A landscape with many peaks, sampled at points; each row gives a point and its height.
From any point a climber takes the steepest step (rise divided by distance) to one of its 2 nearest points. It stops when none of these is higher. Distance is the straight distance between rows; heights are no part of it.
baf (h 2.34): [122 127 197 122 106 115  94  85  66 114 121 177 118 173 122 128 168 102
  78  63  93 124  91 161 142 137 141 128 135 120 103 137 172 140 147 140
 132 129 170]
pufin (h 5.27): [132 114 134 138 119  66 110 112 176 136 135 118  96 120  91  81 123 164
 162 166 156 178 148 103 146  94 112 111 130 134 115 141 105 141 106 133
 190 132 154]
fosi (h 1.47): [104 134 234 121 172  89 106 135 124 139 156 123 187 157 136 128 155 121
 117 115 130 163 153 133  86  73 136 169 164  82 130 159 158  81 131 196
 106 161 217]
nak (h 4.06): [115 133 134 141 161 126 146 101 101 139  86  92 107 128 142  82  99 137
 141 156 118 158 151  98 157 100 125 114  84 113  97 108 165 127 132  97
 157 122  73]
rak (h 3.03): [157 133 212 104 118 123 158 114  95 115  77 164 122 104  85 118 174  87
 153  98 100 192 147 160 178 112 144 117  86  94 181 107 146 128  89 140
 108 147 123]
Ser (h 0.46): [126 138 141 129 192 117 166 146 111 153  80 132 162 159 110 133 181 134
 137 161  84 143  97  74 130  95 146 145 134  70 104 104 175 128 138 177
 146 118 146]
Zok (h 0.41): [176 123  93  62 128 145 200 144 109  97 150  99 146 138 137 171 114 163
 121  66 128 139 137 149 167 144  89 124 142 132 150 179 101 115 108  93
  98  79 116]
Bof (h 0.64): [ 61 117  77 112 155 133 139 115 138 154 101  67 104 161 173 180  93 114
 100 150 126 106 101 101 129 137  96 143 155 128 110  94 149 173 146  76
 184 116  78]
rolus (h 1.92): [ 90 112 172 130 132 144  96  84 165 131 165  92 126 147 140 122 149 144
 102  85 166 104  73  82 119 121 113 132 151 150 117 158 127 103 100 120
 163 168 105]
Num (h 2.33): [ 99 133 153 143 150  86 103  79 107 115 121 154 120 151 173  93 141 132
 114 126  83 120 129 116  81 149 163 131 172 138 131 162 141 113 121 149
 155 141 131]
lur (h 5.88): [105  99  62 119 117  76 126 137 162 140 167 122  89 133 114  76 114 178
 143 156 167 134 165 123 106 122 119 105 167 168  81 161  98 134 120 116
 188 111 142]
nuf (h 2.52): [ 82 115 125 146 169  67  89  93 150 133 155 132 105 119 161 108 113 143
 138 153 104  83 143  90  90 155 113 131 112 174 106 170 118 118 115 143
 162 140 131]
roko (h 1.12): [126 166  90 101  89 160 155 141 143 112 150 120 145 123 125 126 130 142
 118 137 185 109 131 114  76 136 135 142 173 152 195 126 141  69  99 144
  89 140  96]
mok (h 5.15): [110 163 131 138 162 112  93 135 123 154 115 166 155 139 135 169 138  86
  86 168  91  66 121 112  60 170 118 166 132 135 135 101 137 167 149 190
 148 109 187]
Mon (h 4.61): [165 101 127  96 121  78 149 110 155 116 112  97 124 117  96 142 152 132
 184 103  95 189 161 135 138 130 104 114 146 143 171 179  49 160  85 134
 187 117 144]
zefik (h 3.25): [140 117 139 144 178  74  92  95 158 156  85 131 104 125  90 109 155 135
 176 181 107 109 119  42 117 160 142  96 103 124 147 149 154 167 116 192
 175 129 141]
gab (h 5.13): [171 117 186 150 110 152 137 144 121 111 124  79 138 103 112 151 102 153
 137 136 112 160 132 144 195 164 167 102  76 106 120 115  74 155 182  85
 126 112  98]
sed (h 1.83): [120 103 126 126 195 122 175  86 117 131 115  58 127 139 134 131 112 133
 161 128 105 125 108  91 147  67 130 108 112 103  84 163  94 131 108  93
 135 151  58]
Papub (h 4.47): [175 155 126 141  70 174 142 175 145 104 145 115 161  89  90 184 110 122
 119 132 160 121 128 156 126 160 132 121 102 149 164 103 100 100 161 107
  78 120 124]
med (h 4.38): [157 109  81 154 147  85 149 123 147 113 160 168 169  90 130  66 150 181
 167 129 104  95 171 143  66 155 139 115 150 115 138 173  72  92 119 204
  94  95 150]
gagad (h 1.29): [123 177 125 121  85 159 129 131 139 125 142 125 132 163 121 153 140 125
  76 164 191 126 115 139  93 139 123 173 170 137 178  94 175 115 132 144
 122 133 131]
bug (h 4.75): [194 176 165 133  75 149 173 157 104 116 101 132 158 126  64 180 140 124
 114 162 131 139 153 169 133 174 133 125  98 110 162  96 139 113 183 143
 103  98 134]
godir (h 3.38): [132 125  58  94 139 111 118 162 171 143 156 104  99 105  95 138  92 148
 146 130 167 116 137 102 149 109  55 122 106 166 139 123 120 141  99 105
 160 130 159]
Lelil (h 0.01): [101 114 114 137 136 182 136 125  72 116 118 116 133 169 147  92 116 142
 122  89 169 104  93 113 156  94 138  92 131 105  54 151 218  73 134 102
  98 149  74]
dataf (h 1.27): [140 118  55  67 193 119 172 135 102 116  97 131 101 129 138 131  66 142
 150 107  99 123 169 118 176 128  73 119  82 124 111 144 151 152 127  86
 108 111 124]
suke (h 3.49): [110 137 135 154  58 157  91 145  84 126 137 141 115 150 117 116 130 128
  81 170 171 125 150 164 153 113 127 133 119 132  93  78 173 116 165  99
 129 117 123]
Luzi (h 4.03): [154 127 124 143  62 157 122 147 124 133 135  96 119 135 111 166 100 136
  86 161 158 144 133 167 145 165 157 119 146 122 127  93 104 162 199  96
 153  92 114]
nusa (h 0.18): [143 135  80 134  45 133 117 120 153 133 130 118  84 122 115 120 111 138
 109 154 181 155 145 179  83 146 158 127 233 163 176 115  88 143 127 131
 160 119 135]
tili (h 3.68): [121 142  79 115 105 113 119 168 203 142 146 120 103  64 105 155 103 117
 156 148 155 155 124 121  94 123  86 136 137 183 174 116  68 154  89 123
 154 142 156]
pef (h 4.46): [145 174 116 108 149 138 101 134 133 137 102 176 118 130 108 158 132  93
 111 132 122 108  96  89 119 147  99 137  90 136 165  89 198 158 103 159
 122 146 142]
vobu (h 2.57): [134 152 159 137 113 121  67 105 122 125 138 185 107 102 123 149 129  68
 100 102  83 112 132 151 122 153  81 174  87 182 145 118 107 174 120 141
 130 138 186]
keli (h 0.88): [117 125 137 142 128 141 154 140 143 122 138 103 133  76 173 145 101 128
 153 127  88 157 135 134 145 113 119 147  82 136 115 110  62 115 117  75
 112 142  84]
vadev (h 4.16): [146 174 140 115 135  91 106 129 161 140  93 146 119 121  79 149 132  90
 114 153 145 138 135  94 108 162  99 150 105 167 205 117 159 160  99 183
 154 117 151]
nisi (h 4.78): [135  95 152 130 135 146 110 145 136 153 124  46 111 138 122 147  79 136
 124 162 136 153 116 111 193 139 143 103 101  98  92 115  88 189 196  73
 182 111  90]
Led (h 4.71): [114 136  86 151 111 142  88 149 131 108 168 147  90 114 135  53  96 178
 135 136 160  67 120 104 116 149 131  86 103 148  98 148 157 113 140 120
  91 141  94]
fili (h 5.44): [129 131 147 168 135  96 104 113 145 139 111 143 116  75 135  79 112 131
 173 156  75 132 131  90 109 145 171  94  97 142 123 136 100 145 130 135
 152 131 110]
rofom (h 2.79): [105 132  91 129 162  70 131 125 177 141 118 131 121 123 140 141 138 131
 144 173 109 110 145  95  53 150 120 130 158 143 157 138 108 137 116 162
 171 121 162]
Mos (h 2.74): [169 136 140 123 117 135 103 100 129 122 106 158 112  88 119 161 126  92
 130  75  84 131 134 136 194 157  66 130  61 156 160 152 116 173 113 123
 102 128 161]
Bakis (h 0.63): [110 109  89 112  93 180 150 117 104 121 135  63 108 164 175 158 107 132
 104 134 184 129 136 156 183 118 133 134 167 124 119 146 119 114 115  59
 133 119  51]
Furas (h 5.80): [159  93 147 169 141 109  85 105 156 130 145 110 124 116 122 104 113 162
 153 135  96 118 110  80 149 170 174  81 106 132 114 176  87 169 152 145
 162 119  99]
tiri (h 1.37): [ 73 144 199 133 172  98  96 156 160 152 154 141 159 126 154 111 160 100
 134 164 156 159 132 131  66  68 139 187 169  87 137 103 115 117 118 161
 116 170 211]
lan (h 0.96): [ 96 140 142 136  58 171 131 131 123 117 177 107 140 141 141 117 150 151
  99 170 217  92 141 145 114 134 151 140 147 128 144 113 146  53 114 114
 104 153  72]
Guze (h 0.87): [ 79 137  97 117 132 131 123 117 132 156 105 114 103 161 155 139 135 106
 102 153 152 153 107 119 125 113 128 147 178 137 125  87 158 141 128  99
 191 151 124]
mubu (h 0.45): [125 151 126 113  73 126  98 138 173 119 167 129 106 121 112 169 111 111
  77 110 163 140 134 161 119 127  53 183 151 180 157 107 100 140 105 132
 157 119 189]
lebu (h 0.80): [132 107  90 122 150 100 133 127 149 123 150 137 147 111 141 158 162 111
 168  75  56 130 158 143  75 137  87 151 143 152 145 153  59 153  78 159
 135 114 179]
Segos (h 4.35): [113 157 175 139  67 147 134 154 105 145 116 168 151 114 118 110 166 130
 117 217 160 112 165 183  94 118 200 139 139 100 169  64 130  83 142 149
 104 161 132]
revo (h 0.74): [122 101 113 145 114 137 120 129 159 119 129  98 124  84 178 174  99 111
 149  86  80 126  94 140 122 149 125 126 127 169 130 149  33 160 114  88
 137 136 127]
pepo (h 4.94): [122 179 147 141 127 121  75 117 135 139 138 175 134 117 140 167 131  56
  72 155 124  85 121 144  39 167 134 194 138 167 186  91 117 157 123 160
 126 138 163]
Tufu (h 3.99): [113 164 162 122 141 146 110 143 124 158 109 176 169 147 120 124 179  99
 102 160 154  98  55 124  72 128 190 154 168  69 183  75 169 140 137 186
 105 145 168]
Pumo (h 0.09): [112 123 144 136 132 142 109  98  97 105 146 137 122 140 145  77 136 164
 125  96 156  98  98 108 113 101 157 101 131 135  94 173 190  48 103 125
 105 168  89]
zub (h 3.84): [142 129  48  82 152 111 116 152 146 116 156 110 105 131 123 137  92 161
 142  95 135  82 120  99 129 169  83 103 118 175 130 174 146 155 110  96
 124 113 121]
lator (h 4.17): [134 129  88 150 110 126 161 149 127 114 155 175 166 114 125  81 165 157
 117 158 141  97 165 179  63 147 141 129 168 115 143 133 112  80 132 189
  67  94 158]
ruka (h 2.91): [180 112 155 126 137 121 130 107 118 117  85 145 124  96  92 124 145 120
 161  96  89 181 127 133 208 109  99  94  80 102 131 138 114 157  90 129
 114 124 147]
mipo (h 2.28): [150 138 151 133 121 139 129 158 128 117 170  78 128 127 119 119  83 178
 116 142 174 135 148 116 176 141  99 114  43 138  95 131 118  97 151  84
 133 105  90]
Kure (h 1.23): [ 76 148 139 128 169 107 150 147 162 153 135 126 160 122 168 110 141 120
 131 193 146 149 166 133  45  87 154 195 167 111 143 105 108  92  99 148
 130 152 141]
nufo (h 0.54): [144 125 180 126 216 114 129 107  98 149  78 149 156 143  97 129 174 104
 160 110  86 143 103  75 157  83 139 133  84  78 131 124 202 132 108 184
 125 132 162]
duva (h 1.93): [112 102 156 117 112 158 138  90  77 121 110 106  99 160 139 135 132 126
  68 115 187 164 158 165 200  89 102 144 139 110 110 115 183  88 133  85
 169 139 103]
simat (h 1.21): [131 116 130 123 104 164 113 111  90  83 115 153 102 102 148 112 142 116
 136  36 111 142  79 165 190 100 135 100 146 117  99 146 124 127 122  77
 104 176 108]
vik (h 1.07): [113 115 130 123  71 157 179 149 107 110 111 129 154 124 141 137 174 131
 166 105 113 138  91 170 136  93 203  98 167  97 127  97 111 104 115 107
  87 164 100]
Fopi (h 0.26): [ 88 121 111  99 155 138 174 142 100 138 137 123 173 192 166 135 164 121
 123  90 134 132 122 141 109  67 126 159 186 106  99 152 197  67 105 143
  64 139 142]
pubul (h 3.48): [148 107 137 123 156 103  65  76 162 157 106 136  91 124  84 122 166 120
 167 115 110  92  87  66 175 144 109 104  94 138 129 175 166 174 107 166
 161 146 170]
Refe (h 3.73): [138 111 137 144  57 195 121 148  71 133 134 122 109 169 118 177 133 129
  66 150 175 127 126 180 207 132 126 125 135 102  97  75 151 138 185  75
 130 103 117]
lat (h 3.04): [128 141 100 142 161  96  96 102 164 147  83 161 117 103 119 109 162 110
 173 171  96 120  96  72  62 163 151 103 144 138 196 136 129 148  95 194
 131 140 130]
Fuvav (h 3.28): [131 169 173 139 103 109 105 115  86 122 132 186 107 150  98  99 142 127
  87 179 158 144 178 154 128 106 136 137  97 135 134 102 202  91 138 135
 134 129 134]
doz (h 0.79): [155 120  97 106 147 131 132 117 165 133  89 136 126 106 107 159 160  72
 178  79  83 172  99 107 133 137  95 119 142 142 199 136 112 171  75 144
 114 130 138]
Daro (h 0.53): [121 115 110  90 166 118 184 121 124 110 162 103 162 154 147 149 133 142
 138  58 103 125 150 132 133 109  80 153 125 141 110 172 116  91  95 133
  98 112 128]
foru (h 0.03): [111 142  88 118 135 174 198 160 103 157  88 100 152 154 166 200 125  97
 112 157 127 160 145 140 173 104 116 171 159  95 125  54 152 138 158 102
 122 113 114]
fevik (h 2.65): [175 121  73 144 101 122 161 182  99 123 127 114 132 146 108 113  91 172
 143 181 123 137 216 166 161 148 176  96 125 105  92 134 130 133 203  97
  93  69 105]
fug (h 4.36): [105 121 164 122 192 124 138  94 105 132  99  92 109 137 148 141  67 124
 102 126 117 117 141  77 169 125  85 137  38 117 103 101 162 154 158  88
 168 131  97]
podes (h 5.14): [140 105 119 155 114 168 123 151 108 103 143 120 136 146 120  72 123 175
 153 122 126  79  94 112 152 157 195  48  92  94  94 138 157 148 196 122
  84 136  79]
boro (h 5.19): [113 163 149 135 111 157 119 119 111 162  82 141 155  71 146 171 119  47
 133 135  99 114  91 140  70 162 173 151 137 141 192  60  92 131 137  99
 132 149  77]
ril (h 4.33): [115 166 147 150  97 123  99 117 138 108 163 174 115  95 136  70 137 123
 115 120 160 110 144 142  93 128 120 142  95 163 144 138 138  91  85 153
 107 162 149]
puf (h 1.57): [ 98 109 214 114 151 102  93 114 134 122 180 126 154 166 128 131 150 134
  89  93 135 135 146 126 120 103  80 164 138 137 106 161 163  78 120 173
 139 141 206]
Fulap (h 4.11): [179 163 119 116 108 145 121 170 171 129 155 106 130  60  87 174  79 123
 128 139 166 132 139 127 139 159  77 140  81 183 178 121  75 132 118 112
 117 121 137]
vafeb (h 5.16): [140 122 116 189 129  74  74  99 137 125 115 191 118  79 144  60 124 131
 168 150  78 110 164 133  77 170 147 103 117 148 136 166  88 138 118 168
 114 121 163]
vimed (h 3.60): [ 81  84 112 157 100 124 161 164 157 150 174 145 146 163 148  95 145 144
 109 153 195 125 163 181  91  97 130 127 209 117  54 129 109  97 135 149
 106  81 158]
nomi (h 5.76): [ 94 135 166 119 145 145 152 153 127 156 115 132 176 139 161 177 163 103
 109 139  90 143 107 140 109 107 167 177 149  97 130  73 102 119 153 122
 139 127 129]
Kufu (h 0.39): [ 63 129  47 133 131 164 129 153 118 148 145 101 102 151 186 132  80 115
 113 141 158 106 119 126 132 134 105 138 140 152  71 101 151 138 149  74
 125 109  87]
ladat (h 3.06): [120  87  86 191  81 153 144 149 159 135 150 100 150 103 148 114  97 156
 105 201 181  99 166 164  93 189 197  97 181 106 115 128  72 117 193 136
 119  89  95]
fito (h 0.35): [ 92 138 143 109 187 116 174 154 129 129 128 141 175 183 144 151 167 115
 118 134 110 133 127 120  95  88 122 160 167  95  82 123 162  89 134 172
 109 122 183]
bovo (h 0.17): [ 90 139 146 111 146 120 149 105 107  88 158 145 152 157 166 101 155 129
 117  81 128 102 133 143  73 103 144 145 171 142 125 165 174  41  85 144
  76 151 123]
fep (h 4.64): [111 141 137 145 171 141 119 139  84 144 129 118 135 117 149 120  75 107
 121 145  79 108 147 106 171 144 128 115  21 117  76  84 157 145 192  93
 115 111  89]
leleg (h 2.47): [173 130 113 126 113 118 151 179 141 126 152 124 136 105  99 126  95 177
 136 161 134 148 192 147 160 135 121 118  81 130 114 128  96 125 167 110
 107  87 118]
nebaz (h 5.46): [ 99 148 162 107 156 149 139 119 110 153  83 158 164  94 172 178 153  36
 139 101  53 142 103 140  93 125 142 184 132 106 177  65 114 134 119 120
 123 146 125]
bebot (h 1.06): [ 75 160 129 145 133 112 124 127 131 155 120 135 129 119 158 108 128 116
 112 198 152 128 131 115  76 122 167 158 146 134 143  88 134 108 131 107
 164 144  92]
fumu (h 0.99): [110 131 101 120 106 158 157 141 130 108 127 151 158 109 167 132 168 111
 176  88  83 144  99 149  92  96 157 147 177 117 151 123  99 103  95 127
  76 167 140]
tor (h 1.99): [156 102 141 132 140 113 190  88 122 122  95  77 131 148 109 107 143 155
 173 114 101 156 100 110 145  97 185  99 154  81 104 165 100 154 115 120
 168 134  69]
rizat (h 0.61): [115 131 187 106 196 133 129  85  98 153  57 150 143 126 132 130 153  77
 135  82  67 152  96  96 133 104 139 133 108  90 160 105 160 144  88 139
 137 137  99]
Zufed (h 1.72): [ 98 108 150 110 149  90 108 108 156 122 191 105 128 159 125 134 146 164
  99  93 155 100 123 105 116 128  75 137 155 156  91 195 133  91 109 155
 152 134 155]
pudeb (h 1.45): [116  91  64  90 165 139 163 119  88  98 114 113  83 137 167 117  72 143
 134  68 138 125 119 135 185 104  87 101 142 110  80 185 139 143 119  73
 110 120  97]
diraz (h 0.62): [175 138 127  98 125 119 168 134 138 106 145 153 149 113 121 142 159 123
 153  75  94 157 162 140 141 123  82 145 102 127 163 157 113 109  99 141
  91 118 149]
vomu (h 0.60): [111 115 109 120 114 126 119 137 164 114 159 112 113 119 152 166 121 134
 113  92 121 126 117 148 137 139  89 137 139 168 109 141  78 149 132 124
 158 120 169]
tetov (h 5.45): [193 107 133 140 109 151 134 156 106  94 133 117 135 150  97 124 105 184
 135 101 125 138 122 134 188 164 154  66  88  97 104 147 142 173 177 109
 100 103 110]
vesob (h 3.74): [122 122 146 149 121 124  47 102 156 140 141 160 104 118 100 100 145 129
 124 115 149 100  77  97 122 120 105 132 115 154 122 146 148 155 103 148
 159 160 172]
pase (h 0.32): [151 140 149 135  60 106 107 118 164 125 160 116 102 141 101 152 123 144
  78 144 162 162 155 158 108 151 124 143 167 156 145 128  84 144 144 153
 180 106 172]
Leram (h 4.39): [131 101 128 124  99 115  98 140 147 129 120  83  96 164 108 162 101 142
  91 147 142 138 107 123 152 170 124 100 153 135 109 127  96 199 171 104
 215  96 125]
Niv (h 1.61): [120 134 212 126 111 158 145 107 134 139 142  66 143 155  98 132 156 137
  94 115 202 148 111 110 152  94 147 168 118 109 164 110 182  71  89 133
 162 158  92]
Nutok (h 0.71): [170 124  63  90 147 104 148 146 119 117 132 156 138 126 108 166 140 139
 166  71  63 135 155 150 142 150  71 131 130 142 139 169  84 153 110 145
 116  93 194]
tosov (h 3.33): [132  88 120 153  82 126 139 150 156 129 167 123 130 142 127 101 127 186
 127 152 185 125 144 153 119 152 160 101 173 123  78 148  91 116 169 148
 131  86 121]
fim (h 2.11): [133 122 181 126 134 115 164  72 106 133 116 102 155 165 136 116 182 136
 149 106  81 149  95 120  85 101 199 125 183  85 134 164 117 115 114 148
 150 148  97]
lin (h 1.46): [134 169 166 100 122 153 146 130 128 128 111 126 151 141 125 150 146  96
  95 116 154 155 104 131 131  98 131 178 142 106 189  82 177  94 106 125
 131 164 116]
kir (h 1.31): [109  91 127 118 146 147 143 105  77 106 100 131  98 107 178 103  77 121
 156  76 110 160 120 143 192  88 120 103 105 104  64 138 125 139 140  67
 101 145  98]
Sukez (h 4.63): [108 158 132 149  81 132  94 116 135 113 133 173 113  84 159 113 114 102
  87 138 139  88 119 166  62 174 132 148 148 183 165 110 113 112 121 138
 121 156 133]
gani (h 2.09): [107  95 182 116 165 120 107  85 125 131 120 117 144 154 130 130 159 109
 132  75 113 138  72  97 131  88 129 140 148 123 121 163 148 116  95 143
 144 167 150]
Bebe (h 4.04): [101 124 120 156 149  94  58 129 158 136 168 193 106  95 135  74 130 134
 127 148 157  84 117 122  90 112  94 148 119 152 117 145 129 123 104 160
 113 155 201]
kimud (h 4.05): [152 102  87 113 176  80 174 141 152 130 154  63 133 124 132 126 100 177
 189 155  80 111 155  98 108 124 145 108 117 130 106 179  53 146 128 105
 146 120  87]
Sak (h 2.82): [168 122  94 178  81 135 131 158 123 120 125 138 133  97 104  97 100 163
 145 187 144 117 178 173 120 180 193  78 145 115 131 112  98 142 204 130
 100  84 116]
romi (h 3.81): [120  92  90 143 178 128 147 149 109 143 105  83 123 130 144  76  70 139
 185 153  89 142 153  88 160  93 159  87  87 105  58 146 133 148 160  86
 122 125  79]
kur (h 4.88): [137 116 130 104 132  59 113  91 144 118  97 152  81 127  97 105 148 119
 147 109 106 189 148 132 154 119 101 124 137 150 147 158 108 158 102 135
 187 134 147]
sebob (h 2.10): [134 112 168 127 110 149 121 119 102 118 162  97 102 154 128 113 112 147
  99 103 194 145 146 130 181 113  87 111  90 125  85 144 167  76 136  93
 144 125  93]
Mef (h 0.44): [154 121  63  87  93 176 159 153 130 105 144  85 124 173 144 178  91 153
  87  96 183 137 132 165 176 161 111 124 175 132 140 162 129 129 142  85
 113  90 107]
Bediz (h 0.90): [134 125 109 130 136 137 135 134 170 124 127 147 156  87 134 151 163 106
 174 109  82 130 117 109  75 127 132 138 158 140 191 131  82 125  65 162
  94 145 161]
kero (h 2.25): [130  99 152 148  96 149 112 115  93 106 139 166 126 167 141 136 146 128
  97  47 111 103  78 154 149 139 138 104 160 131  47 152 145 128 165 139
 118 117 143]
Defu (h 1.75): [108 115 197 124 106 167 145  97 116 144 133  56 148 179 135 161 153 143
  79 146 184 143 113 126 177 101 144 148 142  97 114 108 141  87 146 104
 171 131  88]
dito (h 5.41): [138  86 126 151 111 150  89 134 133 108 133 116 106 105 134  89  83 149
 157 106 100 108  86 100 149 171 188  66 105 129 118 155 101 171 181  83
 117 148  93]
Luv (h 0.81): [120 137 116 125  78 152 166 138 130 114 167  94 115 123 169 121 108 156
 115 142 170 121 165 156 134 133 139 145 142 157 124 138  97  79 120  90
 115 113  68]
gome (h 4.19): [128 175 118 115 130 143  97 161 130 144  99 189 140 138 106 143 171  78
 120 126 142 125  76 116  78 110 124 159 142 115 175  75 176 167 113 184
  83 147 188]
vimo (h 3.13): [144 151 205 126 108 115 133 102  87 104  97 162 134 134  86  84 154 131
 133 112 132 154 151 143 172  95 137 106  78 114 136 124 194  69 113 126
 113 150 113]
ber (h 4.92): [136 145  97 128 135 167 122 149 101 135  84 137 116  96 131 133  89  91
 136 137  96 141 123 120 171 152 129 111  66 119 126  65 163 166 175  78
  99 137  95]
suk (h 1.11): [121 113  90 124 169 141 155 156  95 130 122 132 130 154 134 130  90 151
 127 116 112 125 150 118 175  84  82 113  85 117  35 123 159 120 148  98
  90 107 112]
tez (h 2.20): [111 102 180 114 147 100 134  60 111 106 138 119 129 165 156 112 157 121
 144  73  70 161 129 137 102 105 137 137 159 123 117 195 121 101  88 143
 153 140 121]
Migus (h 3.83): [154 186  93 103 120  94 109 121 127 115 137 163 104 151  76 133 124 127
  86 140 147 102 163 131 106 185  88 126 132 172 172 137 174 145 124 180
 152 101 179]
fil (h 1.44): [171 139 106 117 162 131 133 130 161 130 116  80 120  91  97 140 100 145
 181 129 102 125 120  69 151 161 122 108  56 140 167 154  99 155 100 112
 119 121  99]
gavog (h 4.81): [111 150 107 113 184 120  92 129 147 146 106 145 136 157 117 200 154  87
 111 130  95  78  96  73  88 162  82 159 113 144 158 105 181 166 111 184
 143 137 190]
Lozi (h 5.26): [141 154 112 138 100 162  91 146 121 168  90 141 121  99  95 148 115  90
 127 150 115 115  61 119 138 148 152 111 112 130 149  45 147 168 175 121
 119 124 115]
riz (h 4.54): [167 177 175 145  98 128 150 161 123 128 121 175 159 112  82 122 158 128
 131 178 134 126 153 145 123 127 153 123  97 106 147  70 139 103 155 169
  96 118 162]
Somu (h 4.95): [135 149 163 129  71 157 115 121 130 139 111 118 134 103 119 150 135 113
 126 134 122 120  69 143 126 154 171 132 132 140 164  72 116 132 142  93
 139 141  88]
diz (h 3.75): [148 101  45 115 166 114 191 163 119 119 127 100 115 139 146 108  78 162
 195 139 112 139 157 118 133  91 156 101 134 114  89 162  95 143 124  91
 105 101  82]
Pirar (h 4.34): [153  82 117 135 151  66 143 119 162 120 129  89 135 118 117 159 125 149
 181 126  61 125 159 116 124 142 108 111 111 139 114 190  45 165 124 136
 177  95 158]
Bup (h 3.89): [102 131  76 145  95 128 132 164 129 129 168 156 124 142 144 101 144 133
 117 176 179 115 167 187  80 103 140 162 181 139 108  90 123  85 122 152
  96 109 167]
namo (h 1.63): [126  72 116  84 207 147 195  96  99 106 117  76 109 131 121 131  92 147
 148  72 147 138 119 108 183  48  85 104 123  75  87 171 135 122 101  92
 135 125 103]
Lunib (h 0.19): [ 77 108  78 146 119 163 141 149  99 159 117 116 120 173 169 153 116  94
  97 157 166 144 148 152 175  94  94 147 142 103  68  82 157 138 165  78
 138 105 123]
veso (h 2.45): [135 148 193 128 134 105  54  82  90 148 106 209 111 136 124 122 144  66
  74  98  97 138 115 145 156 140  99 153  93 147 125 121 164 183 135 144
 141 137 174]
nuzet (h 1.65): [145 120 146 116 183 113 166 109 156 127 123  72 139 126 102 139 129 154
 150 132 114 132 108  67 152  91 113 135  93 111 125 156 116 123  92 140
 140 135 113]
nume (h 4.18): [116 146 179 154 115 145  97 141 132 152 117 162 158 115 102  83 164 126
  96 205 198 101  91 132  94 114 179 140 135  72 161  57 154  99 143 162
 120 168 143]
pasu (h 0.69): [127 125 140  99 178 113 122  99 126 148  66 174 125 121 126 148 159  37
 141  97  86 181 104 119 127 108  88 150 127 114 184  99 150 177  73 158
 124 154 142]
mase (h 5.21): [ 96 135  49 159 103 116  88 139 136 119 153 155  76 126 138  60  98 148
 124 140 164  96 136 142  84 137 126 108 166 160  85 134 138 146 127 133
 128 113 137]
zati (h 0.98): [126 119 148 130 142 145 160 139 119 121 139 130 153 111 152 138 118 119
 119 113 118 139 140 144 172  88  92 157  63 117  90 109 141  91 121  92
  93 144 122]
periv (h 4.90): [187 136 107 159 131  87 107 131 155 129 106 174 131  79  80  99 126 136
 152 160 112 104 163 123  66 200 144  93 145 147 190 146  89 145 137 195
 114  96 159]
leze (h 4.30): [160 138  60 129 114 162 101 179 131 104 179 138 104 109 137 107  68 154
 128  97 146  79 140 132 143 154 105 103  91 177 115 158 130 137 131 100
  67 117 113]
zuki (h 1.13): [123 102 161 136  54 180 126 132  95 116 138 126 126 124 134 125 161 120
 118  83 134 127  73 176 180  99 181 108 147 111  99 106 111 109 127  79
 120 166  77]
pizad (h 4.62): [183 136 107 160 138 103 148 141 130 112 133 139 154 115 102  97 119 187
 162 157 101  95 172 107  99 181 163  78 120 118 136 170  93 111 164 188
  91  85 132]

Where does a climber stop that starts at each point below?
Num => mok
Kufu => tez
Pumo => tez
Zok => tez
Bakis => Furas
vobu => tetov
sebob => Furas
pase => tez

Call two points neighbours if one is among the 2 nearest of the other. Go from one point of each pair to the other, from neighbour to neighbour, staying as high as possible. Name the lowest point that can't be avoided.
nomi, bug => godir
bug, mok => Tufu
tetov, Furas => podes
Lozi, nomi => Somu
nomi, lur => diz
